Each scene shows the same named points in several views. A view is turned or mirrored, and shifted as a whole, has a little noise and may leave points out.

Scene 1
View 1
vazeg: [  1 -20   2 -12  -1  15   0   5  -4  -5  -7 -11  -8   6   3   4   8   9
  15  -9  -3]
par: [  4 -14  13   0  -5  10  -3  -2   5   2   0  -3  -4  -4   1  -7  11  -6
   7  -4 -12]
vugaz: [ -2 -24   5  -3  -3   5  -4  -1   1   1  -2  -6   5  -2  -5   5  -4   9
  11  -5   2]
bazi: [  7 -12  20   3  -8  12  -2  -5   8   1   6  -5   0  -4   3  -8  13 -17
   6  -9 -14]
zevib: [ -9 -31  -4  -3   0  -5  -9   0  -2   4  -7   1  10  -4 -16   7 -16  26
   8   3  10]
katu: [  7   8  17  -4  -1   2   5  -4  15   6  -1   2  -9 -14   1 -24  19 -16
  -5   0 -19]
magap: [  9  18  16 -14   1   6  11   0  15   4  -6   0 -19 -12   9 -28  29 -18
  -5  -1 -24]
nidak: [  4  -4   9 -17  -1  14   8   2   7  -3  -2 -11  -8   3   8  -5  16  -5
   7 -11  -6]
siv: [ -3 -10   8  -2   0  -8  -1  -6  12   9   1   5  12 -14 -12 -11  -5   1
  -5   3   0]
bak: [ -3  -7   3  -7   3  -8   0  -2   8   7  -7   5   2 -13 -11 -12  -1  10
  -3   6  -3]
fumi: [  4   0   6 -20   2  14  10   5   6  -3  -6 -10 -15   2  10  -7  19  -3
   7  -9  -9]
depad: [  3  -6   7  -8   0   4   1   0   5   2  -7  -1  -8  -6   0 -10  12   1
   4  -1 -10]
Fala: [  5 -12   8  -1  -4   8  -5   1   0   0  -9  -1 -12  -6  -2  -9  13   3
   9  -1 -16]
Luru: [  2 -11   9  -1  -2   2  -4  -2   5   4  -5   1  -3  -9  -5 -10   6   2
   3   1 -10]
pog: [  4 -13   3  -9   0  11  -2   4  -3  -2 -10  -5 -15  -1   2  -5  13   8
  11  -4 -11]
Nenel: [ -2  -6   7   3   2 -16  -5  -7  11  13  -5  13   6 -24 -18 -21  -4   6
  -9  14  -9]
View 2
bazi: [  7   6  -5 -17   3   4   5   0   3   7 -16   1   4   7  -3   4  -2   0
   4   5   4]
Fala: [  3   7  -6  -9  -1   3  10   8  -4   4  -1   3   3  -4   5  -2  -1   9
   8  18 -12]
magap: [ 26   7  -8  -4 -11  13  21  -9   1  24   5  14  -5   1   3  -5   7 -21
  12  16  -9]
vugaz: [ -8   6   7  -9   9 -15  -2  10  -4   0 -15   0   3 -10   6   3  -1  17
  -2  21  -6]
fumi: [  6   4   1   3 -12   5  16  -7 -12  13 -12   8  -6  -8   3   3   8  -3
   7  21  -4]
katu: [ 23   8  -6 -14   1   5  11  -3  10  21   2  10   0   5   2  -3   1 -18
   7  10  -6]
bak: [  8  10   7 -10  11 -20  -1  10   8  13   4   7   1 -11  12  -6  -1   0
   2  26 -17]
par: [  4   7  -4 -13   2   1   6   3   0   5  -9   2   4   1   2   1  -1   5
   5  12  -4]
nidak: [  5   3   2   0  -9   2  12  -5  -9  12 -16   6  -4  -6   2   4   7  -1
   4  18   0]
vazeg: [ -9   3   3   0  -6  -3   9   4 -16  -1 -17   1  -1 -13   5   5   4  18
   4  24  -6]
siv: [  9  10   9 -16  18 -23  -7   9  15  13  -4   5   4  -5   9  -3  -3  -3
  -3  19  -9]
Nenel: [ 15  14   4 -19  21 -23  -6  15  21  15  13   7   6  -4  13 -11  -7  -5
   0  21 -20]
View 3
Fala: [-12  -2 -21 -14  12   2  10 -13  -9  -7  10  -3   2  -7 -10 -10   9  -1
  -2  -4  -6]
bak: [  0   2 -18 -18  11   1  13 -10  -9   0  -7  -1  -2  -2  -4 -17 -12  19
  -5   5  -2]
nidak: [-13  -1 -14  -4  22   4   9   4  -4 -17   8  10   7   7  -5  -1  13  -1
  -1   6  -3]
siv: [-10   6 -10 -17  12  -5   9  -9  -3  10 -16  -3   2  -5   2 -10 -19  22
  -4   7   0]
vugaz: [ -3  -7  -8 -17  -5  -6  20  -8  -5   0   8   2   9   3   4  -9   1   4
   1   6   3]
katu: [-26  11 -20  -7  36   5  -4  -6  -3  -5 -10  -2   0  -9 -10  -2  -1   9
  -6   0 -10]
zevib: [ 14 -10 -10 -25 -18  -8  29 -14  -9   4   7  -1   5   4   5 -21  -9  15
   0   8   7]
magap: [-26  11 -26  -2  49  12  -9   0  -5 -17  -5   2  -4  -7 -17  -3   7   5
  -9   0 -14]
vazeg: [ -1 -10 -14 -12   2   0  19  -2  -7 -14  19   7   9   7  -3  -9  15  -4
   0   4   0]
depad: [-10   1 -20 -12  18   3   9  -7  -7  -9   3   0   1  -2  -8  -9   4   6
  -4   2  -5]
Luru: [-11   1 -18 -16  12  -1  10 -11  -7  -2   1  -3   2  -6  -5  -9   0   7
  -3   1  -4]
bazi: [-29   2 -10  -9  17  -4   6  -7   1   0   3  -1  10  -8   0   5   8  -4
   1   0  -3]
par: [-23   2 -13 -12  14  -3   8 -10  -2  -1   3  -3   8  -8  -3  -1   7  -2
   0  -1  -5]
pog: [ -5  -6 -21 -12  10   3  14  -8  -9 -14  15   2   2   0  -9 -11  13  -1
  -2   0  -5]
Nenel: [ -6   8 -20 -23  12  -3   8 -19  -8  10 -17 -11  -6 -13  -4 -18 -23  25
  -7   2  -4]
View 4
Luru: [ 17   0 -11 -10  -4  -2  -3  -1   1  -3   2   3   6   2  -9   0   2   0
   1   6  -4]
fumi: [ 11  13  -7  -6  -4   1  -2  -8  -2 -14 -11   3  -2   0 -26   2  -6   6
 -19  23   5]
Fala: [ 14  -3 -14 -12  -8  -1  -6  -4  -5  -8   3   0  12   1 -11   0  -3   2
  -9  11  -2]
Nenel: [ 15  -5  -1  -3   0  -9   0   4   4   6   2   0   3   8   9   4  10  -2
  26  -9 -12]
katu: [ 14   0   5  -9   2  -2   6   3  -6  -2 -19   7   2   5  -1  16  -2  10
 -10   2   7]
pog: [ 12   3 -16 -11  -9  -2  -9  -7  -2 -12   4  -2   9   1 -20  -5  -4   1
 -11  19  -3]
zevib: [ 22   8 -25  -5  -7  -3 -11  -7  16  -3  27  -3   4  -1 -18 -19  13 -14
  23   7 -18]
nidak: [ 17  14  -9 -10  -3   2   0  -6   1 -11  -8   6  -2  -1 -27   1  -3   2
 -18  19   6]
depad: [ 12   4  -8  -8  -5  -2  -3  -4  -1  -7  -4   1   4   3 -13   1  -1   2
  -4  12  -1]
vazeg: [ 18  10 -22 -11  -9   2  -8 -10   4 -13  10   1   5  -4 -31 -10  -1  -4
 -12  23  -2]
bazi: [ 27   2 -13 -20  -1   4   6   2   1  -3  -3  14   9  -5 -15   8   1   1
 -18   1   8]
bak: [14  4 -5 -2 -2 -6 -3 -2  6 -2  3 -2 -1  6 -5 -2  6 -2 16  5 -9]
magap: [  5   1  11  -6   1  -4   3   0 -12  -8 -30   4   1   8  -4  20 -10  16
 -19  12  11]
par: [ 21   2 -13 -15  -4   1   0  -1   0  -4   0   8   9  -2 -14   3   0   1
 -11   6   3]

In a view up to two points have been moved. Name them for each view, in the order of its rows, or write -.
view 1: -
view 2: magap
view 3: siv, par
view 4: -

Scene 2
View 1
pubap: [-10  11   1  26   9  17  16   5  -5  -5  -1   8   8 -11  -3   0   3  -2
   8 -16 -11]
Kegot: [-10 -13  -2  18  -9   4  18   2  -2 -14  -1   7  20 -13   4   1   7 -24
  -1  -1   1]
Sited: [ -3 -16  -6  14 -24  14  17  -2  -4  -5   5  -8  35 -31   6 -11   1 -45
  -8   5  15]
Vepo: [ -2   9  -9   9   5  -2   8   0   3  -5 -12  11   3   4   0  -3   0  -4
   3  -4   2]
zaz: [-12   6   0  22   9  10  15   2  -4 -11  -6  15   0  -4  -8   6   2   8
  12 -20 -15]
solut: [ 19  24 -28 -23   5 -29 -11 -12  19   4 -33  17 -12  36  -3 -16  -9   7
  -4  12  26]
miz: [ -1  21  -8  12  11   5   6   2   3   1 -11   9   3   4   2  -7   0  -2
   4  -4   2]
Zefar: [  3  27 -12   7  16   2   1  -1   5   4 -17  13  -6  12  -3  -8  -3   9
   5  -5   3]
Fivod: [  0  -4 -13   1  -9   5   8 -13   0  -8  -8   9  -1  -8 -18  -7 -11   5
   7 -14   7]
nef: [  3   7 -14  -1  -2  -2   4  -7   5  -2 -12   9   3   3  -5  -9  -6  -4
   2  -3  11]
nok: [ -2  -2 -12   2  -5  -9   8  -4   4 -11 -13  12   7   5   0  -3   2 -11
  -2   1   9]
gom: [  6   8 -20  -9  -2 -13   0 -10   9  -5 -19  13  -5  13 -10 -10  -7   3
   2  -2  14]
som: [ -3  -1 -10   6  -2   1  10  -7   2 -10 -10  12   2  -1  -9  -2  -2  -1
   4 -10   1]
sesu: [ -3   5  -8   8   1   1   9  -5   1  -9 -11  13  -1   2  -8  -1  -3   2
   6 -11   0]
View 2
Sited: [  3  14  -2 -31   1   7 -27 -42 -21  -7  19  14  20  -8   1 -12 -20  12
  38  -7   1]
Fivod: [  9  -8   9  -6  -4  -4 -12   2  -8  -3  -3  -9   7   2  -2  17  -4  23
  20   7  -2]
zaz: [ 18   1  -8   3 -11 -24 -25   4  -7  -1  -3 -31  -7 -10 -13   8 -14  26
  17  -5 -10]
solut: [ -9  -9  26  29 -32   6  30  17   2  -3   3   4 -19   1   9  17  15   0
  -5 -13   6]
pubap: [ 15   6  -4  -2  -5 -23 -30  -7  -6   0   1 -22  -8 -10 -14  -5 -19  21
  16  -5  -9]
Kegot: [  9  11 -10 -14 -12  -5 -22 -21 -21  -5  13  -7   8 -14  -3   2 -16  18
  33 -14  -2]
som: [  9  -3   3  -1 -11  -8 -12  -1 -11  -3   2 -13   1  -5  -4  13  -6  19
  20  -3  -4]
Vepo: [  6   1   2   6 -18  -9  -8  -2  -7  -2   6 -11  -7  -9  -4   3  -6  13
  14 -10  -3]
Zefar: [  5  -4  13  15 -17 -13  -3   8   4   1  -2 -11 -18  -3  -7   0  -3  10
  -1  -7  -3]
nef: [  2  -3  11   2 -13   0  -3  -1  -6  -3   3  -1  -1  -2   1   8  -2  12
  15  -5  -1]
sesu: [  8  -4   3   4 -14 -10 -10   3  -7  -2   1 -16  -3  -6  -5  12  -4  19
  17  -5  -4]
nok: [  3   0   2   6 -24   0   2  -2 -14  -4   7  -7  -2  -9   3  15   1  13
  19 -15   2]
gom: [  0  -8  15   9 -19   3   9   8  -5  -4   3  -1  -4   0   4  18   6  12
  12  -5   3]
View 3
Vepo: [ -4   6   4  -3  -1  -3   2 -13  -3   5   4  -8  -7   7  13   0   2   4
 -22   4  -7]
som: [ -5  -2   8  -3  -1   0   3 -12  -2  -1   8 -13  -6   5   5  -6   8  -3
 -16   2  -6]
zaz: [-19   1  21  -4   7   7  -4  -8 -11  -4  10 -17 -20   8  11   3   5   1
 -11  17 -14]
nok: [  3   7  -4  -3  -2  -7  10 -12   2   8  10 -11   2   5  11 -13   6  -2
 -21  -1  -3]
Zefar: [ -5   8   9   5  -7   2  -9 -15   0   9  -3  -2  -5   6  18  21  -1   7
 -30  -2 -10]
Sited: [ -1 -10 -12 -38  18 -16  28 -24  -2  -1   8   9 -17  11 -13 -49  -2   7
 -17  -4   7]
gom: [  6   4   1   7 -16  -1  -2 -12   8   7   5 -10  13   1   8   4   9  -6
 -26 -13  -3]
Kegot: [ -7  -3   2 -19  12  -5  15 -15  -6  -2  11  -6 -18   9   1 -25   3   4
 -13   9  -3]
solut: [ 17  18  -9  22 -27  -6  -8 -14  13  22  -3  -8  26  -2  25  23   6  -1
 -40 -21  -3]
sesu: [ -6   1  10   0  -2   2  -1 -11  -2   1   7 -12  -6   6   9   1   6  -1
 -17   2  -9]
miz: [ -7   8   5  -4   1  -2  -2 -16  -4   7  -2  -1 -12   8  15  10  -2   8
 -27   3  -9]
Fivod: [ -6  -9  14  -5  -6   5  -3 -13   1  -6   6 -11  -1   3  -7  -5  10  -7
 -15 -10  -3]
View 4
nok: [ -8   4   0  11   7   7   2  -1  -7 -11   0   7  -2   8   7   3   6  -9
  -3   4  -9]
gom: [  4  -4  -2  12  14  13 -10   8 -11  -2  -1  11  -8  18  12   6  15   9
  -4   6 -14]
nef: [  1   0  -3   8  10  10  -5   6 -12  -6   0  10  -4   5   6  10   7   0
   1   3  -9]
solut: [ 16  -8 -10  21  18  27 -20   0 -15 -10  -7  23  -1  41  19  17  27  22
 -10  14 -25]
Vepo: [ -6   6 -13   6   9  10   0  -1 -10  -8  -3  14 -11   2   2  13   3  -7
  -6  10  -6]
Sited: [-11  14  19   4  -8 -10   6   2 -17 -25   8  -3  14 -26 -13   2 -16 -33
  22 -17  -6]
zaz: [-16   8 -24  -3  10   4  10   5  -3   9  -2  13 -29 -13   2  11  -4 -10
 -13  15   8]
sesu: [ -7   2 -13   4  12   6   1   7  -8   2  -1  12 -16  -1   6   9   3  -3
  -7  10  -3]
miz: [ -2   6 -23   0   9  11   0  -1 -15  -3  -4  18 -15  -8  -1  22   1  -6
  -6  12  -2]
Zefar: [  4   1 -25   4  14  17  -7   1 -17  -2  -6  22 -16   5   4  25  10   5
 -10  15  -9]
som: [ -9   3  -5   4  10   4   2  10  -7   1   2   8 -13  -2   5   4   2  -6
  -5   7  -4]
Fivod: [ -5  -3   1   2  15   3  -4  19 -11   7   3   6 -14  -7   5   3   2   2
   1   0  -4]
pubap: [-12   9 -22  -5   5   3   7   3 -11   0  -1  13 -21 -23  -7  18  -9 -16
  -6  10   6]
View 5
zaz: [ 11   1  24  -2 -19  -3 -24 -10  -6  -5 -24  -2  -5  -8 -13  11   0  27
 -16   5  -3]
pubap: [  7  11  26  10 -17 -11 -19 -12  -3  -7 -28   0  -1  -1  -8  13   0  25
 -22  -2  -4]
Sited: [-14  25  28  33   3 -43  -1   4  16 -13 -24 -18  -4  35   4   7 -18   2
 -15   2  21]
Vepo: [  5  -2  10   6 -14  -7 -12   7  -3  -4 -15   9   0   6  -7  12  -3   7
  -7  -1  -1]
solut: [  3 -17 -25  -8 -15  19  -2  34  -9   3  -6  36   7  11  -1  13   2 -19
  19  -8  -9]
som: [  3   2  13   0 -11  -5 -14   3  -1  -4 -19  -2  -6   7  -5   7  -3  10
  -1   8   8]
Zefar: [  9  -2  -1   3 -20   9 -12   8  -9  -1 -22  23   3   2  -5  15   4   7
  -5 -10 -13]
miz: [  6   1   8  10 -18  -4 -13   5  -6  -4 -21  15   4   5  -6  15   0   9
 -12  -9  -8]
sesu: [  5   0   9  -2 -14   0 -15   2  -4  -4 -18   3  -4   3  -7  10  -3  10
  -2   3   2]
nef: [  0   2   3   4 -10  -1  -8  11  -1  -4 -19   8  -2  13  -1   8  -4   1
   3   1   4]
nok: [  0  -6   9   4  -9 -11  -7  14   1  -6  -9   3   1  13  -6   9  -9   1
  -1   5   6]
Fivod: [  2  10   6  -3  -7   4 -15  -1   0  -4 -27  -5 -12  10   1   5   0   9
   3  10  11]
gom: [  2  -4  -7  -5 -10   8  -7  18  -4  -2 -15  13  -3  12   0   9  -1  -5
  12   2   3]
Kegot: [ -3   4  28  15  -7 -31  -9   2   7 -11 -13 -12  -1  14  -9   8 -14  11
 -16   6  12]

In a view up to two points have been moved. Name them for each view, in the order of its rows, or write -.
view 1: solut
view 2: nok
view 3: Kegot
view 4: miz
view 5: -

Scene 3
View 1
rer: [  4   2   7   0  11   6   6 -13  -3  20  -8 -10  -6   3 -14 -18 -19  14
  -8  -2   0]
Linal: [ -5   6  10   6   5   5   2 -12  -4  13  -3  -6   1   4  -5 -10 -19   2
  -7   7   7]
mis: [-18  10  12  12 -14   9  -3 -13  -5   5   2  10   5  -6   3   1 -20 -26
  -2  13  12]
kanuz: [-28   9  18   3  -9   9  -2  -8  -4   0  17   0   9   3   1   3 -19 -12
   0  17  16]
fevi: [-18   8  13  10 -10   7  -1 -13  -4   5   4   6   7  -2   5   3 -19 -18
  -1  15  14]
vapi: [ -8  -5   9  -7 -18  15   7  -8   3  12   7  11  -7 -18 -18  -2 -15  -3
   4 -11  -2]
ruki: [-27   9  18   5  -9   8  -2  -9  -4   0  15   1  10   4   4   3 -19 -15
  -1  19  16]
kub: [-10   3  12  10 -11   5   1 -13  -1   8   1   6   6  -5   5   4 -16 -12
  -2  12  14]
bekol: [-10   0  11   6 -19  10   3 -12   0   8   3  12   2 -13  -2   5 -16 -14
   1   4   9]
Lud: [-20   3  14  -9 -10  15   4  -5   0   6  17   2  -2  -6 -18  -6 -18  -1
   3  -3   2]
lida: [-29   9  14  -6 -12  16   1  -5  -4   3  19   5  -2  -6 -19  -7 -20 -14
   3   0   2]
bon: [  0   0  10   9   0   2   3 -15  -1  14  -6  -2   4  -1   3  -2 -16   1
  -6  10  11]
Tupan: [ -3   4   3  11 -20  16   1 -14  -5  16 -13  22 -10 -25 -13  -7 -20 -32
  -2 -11  -4]
kode: [-14  11  11   5   2   9   0 -10  -7  11   1  -4  -1   4  -9 -13 -21  -8
  -7   7   5]
putiz: [-17  15   8   2   1  15   0  -9  -9  13   0   0  -9  -2 -23 -22 -26 -15
  -6  -4  -5]
nefo: [-20   2  19  10 -12   2   0 -12   0  -1  14   1  17   4  19  16 -13  -6
   0  28  26]
tiro: [-18   2  14   2 -18  11   2 -10   0   4  11  10   4 -10  -2   6 -16 -14
   3   7  11]
lemar: [-12   1  10  -5  -9  13   5  -8   0  10   8   3  -5  -9 -16  -7 -18  -1
   1  -4   0]
View 2
lida: [  5   9  15  11  -3 -10  -6   0   3  -3   3  12   8   0   2   0  -3 -21
  21   6  14]
mis: [  6  -8   8  -2   5  -3   4  14  -9  10   9  14   2   3  12 -10  -8  -6
  29  10   7]
bekol: [  2  -5  12 -14  -3  -7   1  12  -6   6   6  15   3  -2  14  -4  -2 -12
  17  13   6]
kanuz: [ 20   3   6  -2   9 -12   4   5   6   6   6  12  11   9  10  -2  -9  -4
  30   3   9]
fevi: [11 -5  5 -5  7 -6  6 12 -4 10  9 15  4  6 13 -7 -9 -1 26  8  5]
ruki: [ 20   0   4  -6  12 -11   7   8   4   9   9  13   9  11  13  -3 -11   0
  29   3   7]
bon: [  2   1  -2 -13   5 -10  11  10  -1   7  10  30   1   1  17  -3  -6   6
   4   7  -4]
Tupan: [-22 -10  14   2 -11   6  -4  18 -22   2   7  19  -8 -14  10 -13   1 -19
  11  20   6]
rer: [-11  15  -7   3   1 -13   9   0   4  -3  10  43   0  -4  10   2  -4   2
 -15   2  -8]
lemar: [ -4   9  11  -2  -5 -12  -2   1   2  -3   4  22   5  -5   9   2   0 -16
   4   8   5]
putiz: [-11   9   3  24   0  -3  -2   1  -5  -2   8  28  -1  -4   0  -5  -7 -12
   8   5   5]
Lud: [  3  12  12   2  -5 -14  -4  -2   7  -4   3  17   9  -2   6   5  -1 -18
   9   5   9]
nefo: [ 28  -5   5 -25  13 -15  13  11   7  14   8  11  12  13  21  -2  -8   7
  31   5   4]
kub: [  7  -5   6 -13   4  -8   7  13  -3   9   8  19   4   3  16  -5  -6  -1
  19  10   2]
Linal: [  0   7  -4   1   6 -10   9   5   1   3  10  33   2   2  12  -1  -8   4
   2   4  -4]
View 3
kode: [  4  16 -18  -8  -5  11  14  -2   7   6  15   5   4 -13  21 -11  17 -16
 -11   6   5]
lida: [ 26   5 -11  -3   7  21   5  -2  -2   2   7  -3   8 -10   6  -9  17 -21
  -4   1   2]
bekol: [  8  -5 -16 -10   2   3   8  -1  -9   5   1  -8  -1 -14  15  -5   0 -22
 -12   2  15]
bon: [ -7  10 -23 -18  -7   0  17   3   2  10  17   0  -2 -16  23  -9   0 -22
 -13  11  12]
fevi: [  5  -9 -14  -5  -3   6  11 -11  -1   9  12   2   2  -8  26  -8   2 -16
  -6   7  14]
mis: [  8 -11 -12  -2  -3   5  10 -12  -3   6   4   2   1  -9  26  -7   5 -14
  -8   2  15]
putiz: [ 12  23 -16  -2  -5  14  12  -1   6  -1   4   6   5 -17  14  -9  30 -15
 -17  -3   2]
Tupan: [  8   5 -15  -6  -3  -3   9  -1 -12  -6 -24  -4  -6 -24  13   1  16 -15
 -27 -14  17]
tiro: [ 14  -7 -14  -8   5   8   6  -4  -7   7   7  -8   2 -10  14  -7  -1 -22
  -5   5  11]
kub: [  2  -5 -17 -12  -2   2  11  -5  -3   8  11  -2  -1 -11  23  -7  -1 -20
  -9   8  14]
vapi: [ 16  13 -18 -16   9   9   6  10 -11   1  -2 -14   0 -21  -1  -4   8 -29
 -15  -1   7]
nefo: [  3 -20 -16 -12   1   5  11 -11  -1  18  28  -2   3  -1  30 -11 -16 -21
   6  19  15]
kanuz: [ 14  -8 -13  -4   3  15   9 -10   2  11  21   1   8  -3  21 -11   2 -19
   3  11   7]
View 4
Lud: [  2  -1 -10 -19  14  -2   3   3  -4  -1   8   1  10  -4   2   2  13  14
  11   2  -3]
mis: [ 24  -6  -1  -5   4   5   4   1   7 -15   4 -11  -2  -2  14  -1   5  13
 -12   6   7]
vapi: [ -8  10  -7 -14  13  -3  -4   0  -6  -1   3  -4  -4   3   4   9  18  21
   7  -8   2]
kode: [ 13 -13  11 -13   5   1   6   4   9  -3   4  -3  13 -10   8   7  12   9
   6   4  10]
putiz: [ 10 -21   9 -15  16  -2  -1  10   4   4  -6   1   7  -8   5   4  23  12
   8  -3  12]
Tupan: [  9  -2   3  -1  18   6 -14   5   1  -4 -15 -12 -26   7  14  10  23  25
 -13 -17  19]
kanuz: [ 22  -5  -8 -13   2   3  12   0   5 -15  14  -5  13  -6  10  -5   0   8
  -3  14  -2]
ruki: [ 25  -6  -6 -12   2   3  12   0   7 -17  13  -5  13  -6  11  -5   0   8
  -6  15  -1]
nefo: [ 23  10  -4  -7 -12   6  17  -9  13 -26  23 -12  13  -5  15  -1 -12   8
 -10  19  -2]
lemar: [ -1   2  -2 -15  11  -2   1   2  -1  -1   5  -1   5  -3   4   8  16  15
   9  -3   3]
rer: [ -7  -3  26 -14   0  -3   2   0  12   4   7  -2  17 -14   3  22  18  10
  21  -5  15]
kub: [ 14   4   4  -5  -2   4   6  -3   9 -16  10 -10   3  -3  13   6   3  12
  -6   5   8]
fevi: [ 22  -4   0  -7   0   5   7  -1   8 -17   9  -9   4  -4  13   1   2  11
  -9   8   5]
Linal: [  6  -5  18 -11  -2   1   6   0  13  -5   8  -5  14 -10   7  13  10   9
   9   2  13]
tiro: [ 12   5 -10 -10   6   3   4  -2   1 -14  10  -8   1   1  11   0   5  15
  -6   5   0]

In a view up to two points have been moved. Name them for each view, in the order of its rows, or write -.
view 1: -
view 2: ruki
view 3: -
view 4: Tupan
